Points, in no order, along strands that fork and pass close to each other.
(in the rows, 128 means zero)
Points whose rows are less than 93.7 apart are linked; no others are. Some points are linked to none.
resig: [102 150 106 175 134 113 118 137 112 132 134  73 159 113 116 154 116 103
 106 187 121 135 160 141 151 165  61 100 127]
daf: [139 100 163 103 162 127 111  81 165 168  94 178 110 126 188 113 145  94
 113 108 122  90  92 150  83  66 147 127 123]
zoz: [138 121 167 141 101 144 142 120 128 134  88 195  86 158  76 158  54 166
 137 168 138 186 171 176  74 141 103 140 114]
bilas: [103 110 175 148 144 104 112  70 207 188  72 123 112 159 148  87 115  71
 107 143 137 132 118 185 115  81 102 116 133]
kodes: [141 124 128 138 157 147 165 148  84 153 117 207  97 128 119 193  94 169
  87 139 131 111 142 125  80 107 152  89 112]
vemo: [141 123 130  68 146 135 106 116 127 143 118 196 136 128 150 104 151 121
 115  83 140 103 101  99 109 101 188 136 120]
tidi: [118 111 159 136 142 116 117  81 195 177  97 125 114 138 168  92 139  74
 117 125 134 108 102 166 115  76 114 118 131]
lub: [ 98 142 167 166  95  91  99 108 187 134  95  42 128 172 100  78 109  89
 153 164 132 179 134 180 164 156  65 147 147]
doro: [112 125 176 163  88  91 109 105 212 124  98  33 115 174 116  64 124  94
 179 147 136 169 122 174 174 138  89 158 155]
buni: [ 91 156 162 114 101  85 105  81 210 172 104  83 135 170 141  25 160  66
 152 117 151 140 104 146 188  81 120 108 151]
Tabar: [129 134 151  99  89 148 126 127 104 120  99 207 126 156  64 126  77 168
 133 122 158 196 160 121 111 157 153 148 110]
Govo: [164 103 147 142 148 155 183 149 122 110 154 156  79 113 134 183 118 186
 131 105 115 115 118 140  65  94 160 129 126]
kug: [118 105 156 155 172 118 119  79 171 190  79 162 104 130 169 138 112  77
  86 154 128 104 126 177  91  81 103  99 117]
sifut: [133 123 132 162 128 145 172 173  68  88 148 119 119 118 102 188 100 196
 126 151 105 157 158 129 117 146 113 125 126]
Bime: [112 153  84 116 158 133 123 143  83 165 131 171 157 119 120 154 132 121
  77 136 147 105 134  93 132 144 145  88 117]
mitu: [166 106 122 156 168 144 172 125 150 133 157 101  92  88 184 178 156 132
 130 118 109  69 106 163  76  92 116 115 127]
tomul: [127 123 136 149 106 133 128 144 130  90 137  97 128 123 105 142 115 149
 147 137 115 160 146 129 134 154 118 156 133]
kage: [109 129 142 109 153 122  91  92 138 177  87 197 131 140 132 117 114  89
  87 143 145 117 129 127 121 107 142 108 115]
Totud: [151 106 172 135  87 154 161 133 136  83 126 152  89 139  92 149  86 192
 165 127 128 189 151 152  90 134 144 171 125]
popem: [106 147 123  57 101 125  74 108 141 133 125 176 159 144 102  50 143 113
 125  91 156 147 112  80 160 128 187 148 126]
sogof: [137 129 161 153 101 148 157 142  98 113 104 164  92 146  71 169  64 191
 144 179 128 190 172 169  84 154  87 134 115]
tira: [142 118 125 143 145 148 159 148 117 125 149 144 108 110 128 178 122 159
 116 123 119 119 131 130  92 118 141 120 124]
velur: [ 99 148 126 165 128 109 106 114 146 149 124  90 145 129 114 124 117  86
 110 164 136 139 142 151 144 145  81 111 127]
batov: [136 122 165 127  77 146 136 132 127  83 116 141 108 148  77 132  88 176
 166 135 134 209 156 147 113 164 125 179 126]
sabor: [156  98 141 163 162 137 155 107 175 154 135 118  85 103 180 164 141 112
 121 128 116  85 109 173  72  80 110 120 123]
Vakar: [112 144  74 115 126 123 138 175  63  91 168  97 179 107 124 134 151 140
 118 112 113 115 127  73 176 170 149 119 133]
mibi: [127 132 133 160 115 143 154 170  60  81 128 112 130 131  87 177  95 190
 131 172 102 181 172 133 134 167  81 135 124]
lag: [170 119 113 104 153 135 144 113 138 148 149 122 117 101 190 131 177 120
 137  84 128  58  87 128  96  89 146 125 124]
sugug: [155 120 134  76 159 142 135 126 105 138 122 212 118 129 158 139 141 144
 108  77 130  95 103 103  83  94 195 131 113]
Daz: [105 138 152 104  99 128  85 102 150 141  96 170 134 160  74  89  95 117
 124 131 157 182 143 131 131 149 132 155 124]
fona: [111 118 165  68 124 117  76  72 179 161  90 177 131 156 157  42 152  90
 133  99 137 122  89 119 136  78 166 137 134]
pef: [ 88 173 103 121 111 120  83 140  82 135 112 131 174 142  67 121 107 120
 107 169 152 176 163 106 163 193  94 116 120]
delo: [151 135  80  95 142 132 147 149  93 116 171 115 146 102 158 135 173 141
 132  77 125  78  95  95 133 133 170 124 131]
vimi: [112 142 123 102 148 124  98 101 139 166 117 168 148 129 136 102 138  88
  94 124 144 107 117 115 132 111 145 109 118]
dalig: [ 82 174 115 129 113  91  97 105 147 155 137  84 172 132 121  70 139  66
 117 146 147 128 124 124 185 134 104 101 136]
pufaf: [162 113  88 130 118 121 156 172 102  52 174  50 146 111 167 109 167 137
 191 103  89  88 124  70 197 154 135 145 147]
Pesa: [109 147  96 176 145 123 132 157  75 131 131  95 150 113 108 185 112 135
  98 191 115 140 169 131 141 169  67  93 122]
Lapim: [149  94 159 127 147 130 127  90 191 166 108 131  95 125 188 108 155  95
 136 105 127  89  90 161  90  66 132 134 130]
dimiv: [119 128 148  93 110 111  97  87 190 160 116 123 130 146 156  44 165  85
 150  97 145 114  88 126 151  82 148 132 139]
lusim: [113 132 136 115 145 128  98 105 116 170  78 214 125 144 104 141  92 111
  85 152 150 135 147 122 114 124 140 109 110]
sir: [131 129 109 113 112 129 118 146 128  95 155 102 144 112 125 110 149 131
 154 102 127 125 115  98 155 146 158 145 134]
Nutog: [141 143  85  75 129 127 122 136 112 121 165 124 157 110 150  98 180 122
 144  76 136  84  94  85 147 129 177 128 129]
keni: [ 92 168  90 108 109 109  97 142  98 109 152  94 193 122 104  92 143 102
 126 134 136 135 133  83 192 171 135 120 130]
Sudul: [130 133 128  50 118 130  83 103 144 135 123 185 144 137 134  60 156 115
 130  78 149 120  95  85 139 107 195 147 124]
Vidi: [169 122  86 137 149 121 175 139 110 100 179  49 131  83 198 144 187 117
 169 104 106  43 100 126 141 122 119 113 140]
Dis: [111 155 106  96 133 121 101 108 138 154 140 138 162 121 137  85 154  87
 114 113 145 104 106 104 149 117 148 112 125]
kuv: [118 119 140 172 157 123 120  97 161 184  94 141 109 130 131 154  96  92
  89 169 133 124 144 174  98 110  86 100 116]
veg: [177 116 105 127 172 140 171 119 128 145 158 112 108  90 199 172 173 133
 123  95 117  45  94 147  75  87 131 111 125]
niti: [ 88 169  90 111 105 118  87 153  71 107 138 113 192 132  78 110 122 126
 116 146 139 164 155  83 187 193 121 124 126]
Kefo: [145 121 104 127 114 123 133 153 128  76 165  69 139 108 149 112 162 130
 177 107 113 106 115  97 173 147 145 146 142]
lod: [147 131  85 141 160 129 169 142 107 126 174  83 139  84 178 161 170 117
 125 113 112  60 109 132 119 122 121 101 130]
mitom: [141 121 126 165 116 136 153 182  77  46 141  59 147 132 116 158 109 168
 136 166  69 165 179 110 169 163  60 155 133]
Nikam: [112 144 108 162 128 130 135 173  49 102 126 102 150 127  90 180 104 163
 110 186 108 164 178 124 148 176  67 112 123]
tuvup: [120  93 176 121 169 117 103  76 164 177  72 200 101 137 174 124 116  88
 100 135 126 109 113 166  87  71 141 119 118]
lidof: [131 133 127 153 129 147 170 164  64 124 130 164 109 126  92 192  90 197
 109 152 130 150 158 126 100 138 123 104 118]
madab: [154  95 149 159 116 143 147 135 168  96 143 104  87 115 134 151 130 156
 163 122 114 135 122 150 103 119 134 163 137]
nusip: [118 139  83  98 119 132 143 180  55  89 169 127 162 116 120 134 147 167
 123  82 124 128 119  67 164 164 178 134 133]
Gaf: [129 125 123 151 134 129 130 125 153 132 143  96 127 107 143 135 140 109
 130 133 126 112 121 141 122 122 119 124 128]
zaze: [ 97 167 116 126 106 125  86 132  89 149  85 156 145 156  56 132  85 124
 104 180 158 191 167 128 141 190  79 117 115]
buveb: [129 131 123 160 146 142 153 144  92 152 113 174 104 125  99 196  89 163
  94 168 131 131 160 136  91 128 112  92 114]
tila: [ 90 135 172 113 107  96  88  76 209 175  86 110 133 179 124  34 135  75
 130 124 147 152 110 154 159  92 124 126 145]
kadat: [152 128 111 107 131 124 128 111 154 140 155  97 130 107 178  97 182 100
 162  95 137  74  87 125 136  99 140 126 131]
topet: [127 144  86 139 166 132 150 139 103 149 154 119 149  93 156 163 150 111
  94 133 127  76 121 120 117 130 122  87 119]
Zivel: [169 112  85 137 148 130 181 167  90  77 187  58 128  90 183 158 177 151
 160  99  91  59 105 109 145 137 133 124 145]
ter: [129 123 130  98 103 133 102 122 154 115 136 135 132 128 113  91 140 127
 149  96 145 142 112 106 140 132 169 157 132]
kif: [159  95 164 150 109 152 173 145 141  77 147 125  75 120 116 166 109 194
 166 122 113 159 137 145  88 119 147 167 133]
zite: [120 118 154 122 105 130 101 104 171 139 107 151 118 145  99 104 106 116
 132 127 145 163 134 143 116 126 136 156 129]
pudos: [124 160  94  63 125 116 103 107 129 148 151 136 164 118 154  63 181  93
 134  87 146  85  88  87 159 108 167 119 127]
zukor: [102 140 144 157 101 102 101 117 165 124 120  58 141 143 111  96 118  92
 144 155 130 158 137 154 164 151  84 140 140]
diful: [111 144 115  86 103 131  92 129 121 116 136 154 158 132  89  89 128 130
 127 103 154 156 129  88 152 151 169 148 127]
Gibaz: [100 160  71 111 116 111 120 162  72  91 163  83 203 112 120 103 150 111
 130 127 119 120 134  68 202 177 136 117 135]
Ratez: [124 134 132 162 131 135 129 128 115 152 100 156 109 137  86 175  80 142
 108 178 134 157 164 157  97 145  85 112 115]
lapob: [127 133 103 158 161 140 154 145 104 146 147 132 127 102 136 185 129 134
  95 145 124 102 139 131 105 130 115  95 119]
Roz: [ 91 131 171 102  90 103  75  79 205 157  86 127 132 187  99  32 121  92
 138 120 152 174 116 146 161 113 133 150 146]
sikab: [149 120 127 110 167 145 153 137  99 148 127 206 110 123 145 174 126 154
  93 105 128  96 118 115  81 100 171 107 115]
Dosu: [122 129 129 171 149 126 120 110 130 180  82 164 100 137 101 177  76 119
  91 189 137 139 164 167  93 128  77  95 111]
nop: [134 133  96 101 129 143 161 178  59  98 171 153 134 120 126 150 141 184
 119  68 128 125 110  79 133 144 189 133 130]
dup: [159  80 164 147 150 141 144  98 196 154 114 135  74 119 181 140 143 113
 135 115 118  95 100 176  67  66 125 140 127]
vani: [147 127  91 113 146 139 169 174  71 103 179 124 131 108 150 162 157 175
 122  75 114  94 100  94 124 137 171 127 132]
kubap: [134 134 122 169 113 123 131 170  93  55 134  39 160 137 119 139 111 129
 138 183  72 161 181 115 183 174  38 151 131]
kavel: [124 117 147 140 102 133 117 123 158 116 125 116 116 132 100 128 111 133
 145 133 132 162 138 143 121 139 122 159 132]
tebob: [101 141 164 140  92  90 103  98 208 144 114  55 128 166 124  44 143  82
 169 129 147 151 111 154 187 115 112 135 154]
soli: [129 118 166 128 113 136 122 106 132 151  71 216  96 161  83 148  58 142
 119 161 148 171 165 160  85 130 120 131 111]
Zemug: [151 105 121 166 145 144 180 170 105  75 170  81 105  98 150 186 136 179
 141 128  89 112 128 131 116 128 123 136 143]
Gak: [155 104 127 158 134 141 159 150 139  89 163  87 104 102 149 167 146 154
 155 120 102 108 120 137 113 124 130 142 139]
dig: [146 115 105 141 145 141 180 180  76  82 177 101 120 103 145 175 142 182
 133 103  98 107 120 105 126 136 146 130 139]
fer: [100 154 140 112  99 127  81 112 119 146  85 169 137 167  54 107  82 119
 120 160 163 198 159 136 133 177  98 140 119]
Rifen: [133 119 133 155 107 138 137 163 106  57 141  76 137 126 111 145 115 161
 156 146  93 164 160 117 156 165  99 161 136]
Moraz: [155 114  83 132 131 130 172 185  76  56 180  60 143 104 168 142 162 156
 156 100  82  86 121  79 173 155 136 137 147]
Kat: [153 100 146 120 139 143 137 117 161 136 125 164  95 122 148 143 132 134
 129 104 126 114 112 139  82  91 156 143 124]
Lonu: [114 118 164 110 129 124  93  92 131 164  57 234 109 162  99 130  71 116
 103 155 155 157 154 148 105 120 141 126 112]
dopit: [137 124 131 107 118 122 110 102 179 148 138 109 123 124 160  75 167  94
 157  97 139 101  89 125 140  93 144 134 135]

Follow the links from the first point to the second, and from the first to the third. Name the last point that the two ways share.
pef, Gak, sogof | vani
bilas, ter, fona | Lapim
Daz, kage, Zemug | vani
lag, resig, ter | buveb
kug, sugug, mibi | buveb

A fork is a point with three links. Follow the links from the first point to the second and name the forks in between, in order.
nusip, madab | vani
bilas, Sudul | Lapim, buveb
velur, Kefo | buveb
tebob, tidi | buveb, Lapim
dup, Ratez | Lapim
